Each row is a point on a landscape with many valleys, with its height.
From any point a ball rolls to the lowest of the 2 points nearest to it. It stops when none of these is lower. Distance is the straight distance between rows; heights are no part of it.
j_820 h=398: [ 31  23 -22 -10  -3  -8  19 -72  19 -19  -7  56 -24  14   7  47 -20  14
 -18  38  -4  18  29 -39 -12]
j_832 h=158: [  2  11  47  -1   6  -6  47 -29  15 -52  26  53   2  -8 -49  -9  -5  42
  -2 -29  54   4  10   4  14]
j_774 h=155: [ -2   7 -14  33   1 -15  12 -32 -13 -26  17  53   5   4  14  -7  51  36
   7   9  23  10  21  -4 -26]
j_449 h=602: [  2  -3  21  16 -28 -31  -9  -8  21  -8  45 -31  20   4 -18 -44  45 -30
  32 -14 -16   6 -18  51 -15]
j_421 h=580: [ 14  15  19 -39 -25   1  13 -36  34 -10  -7 -17   4  -7  30  -1 -34  -2
 -42   8   4  36   6  24  24]
j_374 h=444: [ -9 -19 -18  45  -3 -64  -2 -33  -1  -6  39 -12   9  -4 -40  -4  74 -14
  47   9  -6 -13 -32  31 -46]
j_8 h=484: [ 24  20  54 -23  -5 -17  32 -65  15  -6   9  10 -30 -16   3 -50 -57   4
   0  10  33   9  -8   1  25]
j_765 h=523: [ 21  21  26 -29 -29 -19  38 -41  31  -1  25  -6 -29  -6   4 -58 -37 -25
   5  16  13  -1 -21  29   7]
j_144 h=606: [  4 -16   9  27  21 -16 -30  -7 -48  43  10 -43 -19 -11 -19  -4   9 -39
  30   6 -21 -35 -28 -33 -14]
j_131 h=568: [ 22   1 -37 -33  10  27 -32  52   2  20 -33 -20 -26  43   6  22 -59 -33
 -17  40 -53 -38 -39   9   2]
j_386 h=653: [-27  -3  -1 -11  -1  41 -57  76  -9  13 -35 -53  36  28  35  24  -5 -24
 -25 -19 -34  14  -1  29  33]
j_367 h=241: [  1   7 -24  -3  -1  24  18   2   1  -2  14  30 -21   0 -23   6  -5 -11
   4  14  -8 -23  -3 -11 -15]
j_748 h=222: [ -7   8  30  21 -10 -13   2   4   6 -58  10  15  39  14  22 -26  59  58
 -32 -45  43  60  44  36  18]
j_565 h=581: [  0 -23  11 -18  14  17  22  25 -14  30 -18 -21 -21 -28 -15 -24 -74 -18
   1   4  12 -30 -35 -10  21]
j_249 h=367: [ 19 -13  28  27  14  -9   0 -18 -43  22  -2   6 -17 -22  11 -38   2  10
  13  -2  36 -14  -3 -31 -16]
j_663 h=582: [ 18  -3  25   4 -28 -29  15 -13  19 -18  28  -8   7  -8  -7 -54  20   5
  17 -20  26   4 -12  42  -8]
j_735 h=636: [-18   4   8 -30   8  56 -50  42 -29  31 -45 -29  21  31  58   1 -27 -15
 -27 -18 -37   3   8  -4  60]
j_477 h=229: [-19   4  60  14  28  17  22  12 -14 -41   5  27  23 -21 -28  -7  -9  64
 -21 -56  71  20  30  -9  33]
j_619 h=668: [-36  -3 -17   2  -2  23 -43  86  19  -6 -24 -49  51  27  -5  40  19 -28
 -17 -11 -25  21   3  51   7]
j_706 h=269: [ 15  -4   0 -18  29  37 -18  -8 -26   9 -44   5 -27   0  23  25 -61  22
 -35   7   5   9  25 -57  28]
j_882 h=616: [-27 -23  38  13  29  20 -21  42 -52  52 -15 -35  13 -18 -22 -34 -16 -25
  36 -36   3 -37 -25 -33  37]
j_9 h=601: [ 19  10  50   8 -18 -13  15 -38  -2 -26  18  12  -3   0  13 -61   5  28
  -3 -23  46  14   8  14  12]
j_276 h=646: [ -8  -6  26  13  23  23 -33  13 -55  41 -19 -15   1  -9  37 -23   2  -3
   5 -26  -4  -5  11 -56  25]
j_946 h=327: [-41  13 -32   4   7  27  30  30  20 -38  14  40  24   3 -32  29  35  25
   8 -13   0   3  27  19  -4]
j_872 h=657: [ -1 -10   5  21  21   4 -60  21 -41  38 -17 -46   3   1  55  12  21  -4
 -12 -14 -22  12  12 -46   3]
j_466 h=221: [-14 -16 -34   6   9  -5 -21  64  16   8 -12 -25  14  -1 -23  49  17 -13
  -8  -8 -17  -9  -8  13 -26]
j_865 h=548: [  1  -8 -35  -9   7  17 -21  35  -5  23  -5  -9 -29  21 -31  10 -28 -52
  15  33 -52 -48 -40  -8 -18]
j_783 h=600: [ -9  12  25 -46  -6  33 -14 -21   8  -4 -28 -13   1   3  35  16 -67  -3
 -49   3 -11  32  13   5  52]
j_554 h=400: [-13  10 -77  -7 -30 -17   0 -17  47 -17  22  12  17  23  25  49  74   8
  28  30 -49  17   8  28 -30]
j_686 h=618: [ -6   2   8 -39   1  37 -46   2 -15  23 -56 -34   8  16  78  13 -64   3
 -54  -9 -24  28  22  -9  65]
j_263 h=490: [-61  17 -51   0   5  50 -22  32   1 -20  26  16  14  39 -26  16  33 -31
  53  21 -67 -29  -3  14   1]
j_635 h=79: [-20  -2 -26  28   5 -13  37 -15  -1 -38  31  69   5  -6 -30  -2  58  42
  37   2  24 -10   8   7 -31]
j_34 h=228: [ 28   3 -20 -26  19  34 -29  -6 -32  31 -53  -6 -44  24  27   3 -66  -3
 -17  29 -24  -9  18 -64  16]
j_452 h=189: [ 10   1  48 -14  -4 -17  47  -4  38 -37  11  10  10 -20 -49 -15 -31  34
 -11 -40  57  14  -6  30  31]
j_267 h=634: [ 62 -21  -7  11 -22 -77  25 -47   6  25 -17   6 -29 -23  29  -1   0  10
 -13  38  31  -4 -32  -7 -35]
j_777 h=555: [ 18   8  12 -27 -40  -9  15 -17  36   2  15 -29   2  -8  24 -29  -4 -27
 -13  13  -8  18  -8  40   1]
j_227 h=280: [-32  21   5  -8  13  49  24  15  -1 -34   6  42   9   7 -25  24  -3  23
 -21 -13   7   9  31   0  20]
j_153 h=459: [-57  14  -7  11   0  38 -29  30 -13 -12  34  -7  29  27 -19  -4  52 -32
  32 -11 -49  -7  11  21   1]
j_546 h=402: [ -7 -27 -17  23  -7 -52   6   7  25   7  28 -49  17 -10 -64  16  49 -37
  37  -4 -12 -14 -32  48 -35]
j_939 h=583: [ 10  -9  18  -1  -1 -10  -1  -3 -20  40  15 -26 -33 -17 -15 -45 -25 -55
  35  24 -16 -42 -39 -18 -11]
j_551 h=599: [ -6 -41  25  14  28  -2   4  34 -34  47  -8 -36  -5 -48 -22 -30 -45  -4
  23 -24  32 -33 -33 -24   9]
j_115 h=157: [-14   8  10  29  19  -6  48 -13  -5 -50  25  76   7  -7 -40  -4  34  60
   8 -19  53   1  20  -1  -2]
j_69 h=338: [ 49  21   5  -5  11  -5 -21 -76  -9  -1 -39  21 -30   3  49  28 -54  22
 -36  33   7  36  38 -58  -2]
j_163 h=681: [-51  13 -49   0  10  41 -39  89  14 -30 -16   0  41  40  -4  54  32  -5
 -19  -8 -35  13  26  30   5]
j_359 h=288: [-16   0 -69  -7  -7   8 -27  56  29  -8  -5  -9   4  39 -17  55  11 -20
  -2  21 -57 -23 -16  21 -25]
j_604 h=662: [ 49 -12   4 -18 -31 -64  62 -46  32   2   1   8 -20 -19  -8  -2 -11  14
  -7  21  35   3 -31  22 -14]
j_658 h=321: [-30  -2 -44  23  17 -13   7  39   9 -22  10  25  23  -8 -18  47  65  33
   9 -11   7   9  25   0 -32]
j_682 h=353: [-14 -11 -23   6 -14 -14   9  20  24   7  27 -15   3  -7 -57   6  13 -47
  38   8 -26 -35 -36  29 -30]
j_790 h=428: [-23  14  22  16  -7  14 -17  10 -14  -6  28  -1  20   5   9 -30  43 -14
  18 -22 -12   8  17  13   1]
j_673 h=521: [-37   3 -34   6   5  31 -21  20 -15  10  23  -2 -11  32 -40   5  13 -63
  53  26 -70 -48 -26   6 -10]
j_280 h=185: [-19   8  37  26  11   7  15  36   0 -50  10   9  37  -7 -13 -15  33  58
 -17 -61  60  30  38  23  17]
j_491 h=270: [ 12 -20  34 -28  -3 -30  45   0  44  -8 -15 -10  14 -36 -34  29 -47  40
 -33 -25  50  28 -17  25  30]
j_795 h=306: [ 41  -1 -11  12  31  11 -18 -26 -34  17 -34  13 -36   6  38  24 -31  40
 -31  18  19  16  37 -79 -10]
j_229 h=348: [-29   7 -67 -12 -21  13  -7  25  43 -20  13   4  18  23   2  46  45  -7
   6  11 -49   6   9  33 -22]
j_85 h=579: [ 26   2  15  -9 -30 -20 -22 -23   0  24   6 -42  -3  -8  54 -33   3 -33
  -5  15 -15  15  -9  10  -7]
j_315 h=443: [ 18   2 -52  -3 -35 -31   7 -29  35  -4   8  15   1   9  33  38  45   0
  -1  28 -25  11   5  11 -32]
j_44 h=366: [ 50  31 -22   7  -6 -18  -5 -76   0   1 -23  32 -34  18  55  21 -15  11
 -22  48  -4  21  37 -42 -28]
j_718 h=224: [ -4  21  16   2  -4  14  15 -27   4 -29  14  36   6   2   6   8  13  31
 -22  -9  18  24  29   0   6]
j_427 h=439: [ 33  17  24 -22  -8 -14  26 -73  19 -15  -6  31 -20  -9   3   9 -45   7
 -25  24  19  18   7 -18   8]
j_241 h=175: [ 13   7 -24  -7  10  29 -15   1 -22  20 -16  14 -31  20  11   3 -23 -17
   0  22 -27 -19  12 -44 -12]
j_699 h=322: [ 15 -14  43   5  31  14  17 -27 -45  20 -18  12 -18 -30   5 -40 -49  29
   0 -10  46  -8  11 -48  22]
j_627 h=476: [  5 -14 -38  22 -11 -45 -14 -26   6   2  28  -2   2   1   3  20  59 -16
  23  23 -22  -7 -15   8 -48]
j_620 h=554: [  6   3  22 -31 -17   3  33   0  12  22   9 -18 -31 -13 -10 -53 -52 -40
  10  15  -6 -25 -35  15   7]
j_430 h=399: [  9  -6  19  27   5 -19 -21   1 -30   9  10 -11   8 -12  23 -16  36   7
   1  -9  12   5   5 -10 -21]
j_484 h=298: [  0 -15 -30   5  -2  -6  26  33  13   8   7  11 -11 -21 -45  20   0 -10
  16   8  -1 -40 -25   0 -35]
j_691 h=278: [-14 -15 -39   5  -7 -23  20  51  38  -8  -4  -1  28  -4 -33  56  46   7
   8 -13   4   5   0  26 -29]
j_908 h=605: [ 50  -8   0  -2 -41 -68  -2 -51  19  27  -2 -31 -16 -12  55 -25   3 -23
 -10  41   5  12 -29  18 -27]
j_911 h=632: [-21  -6  40  -6  28  41 -29  10 -49  59 -35 -17  17  -8  12 -60 -12 -16
  21 -44  -6 -20  -7 -55  59]
j_853 h=272: [ -4 -14  51  11  33  19  20   7 -32  -5  -7   7   6 -37 -16 -22 -37  55
 -10 -47  65   0  11 -20  29]

Where does a ball stop that starts at each point below?
j_619: j_777
j_865: j_280
j_620: j_241
j_627: j_466
j_374: j_241
j_449: j_280
j_872: j_280
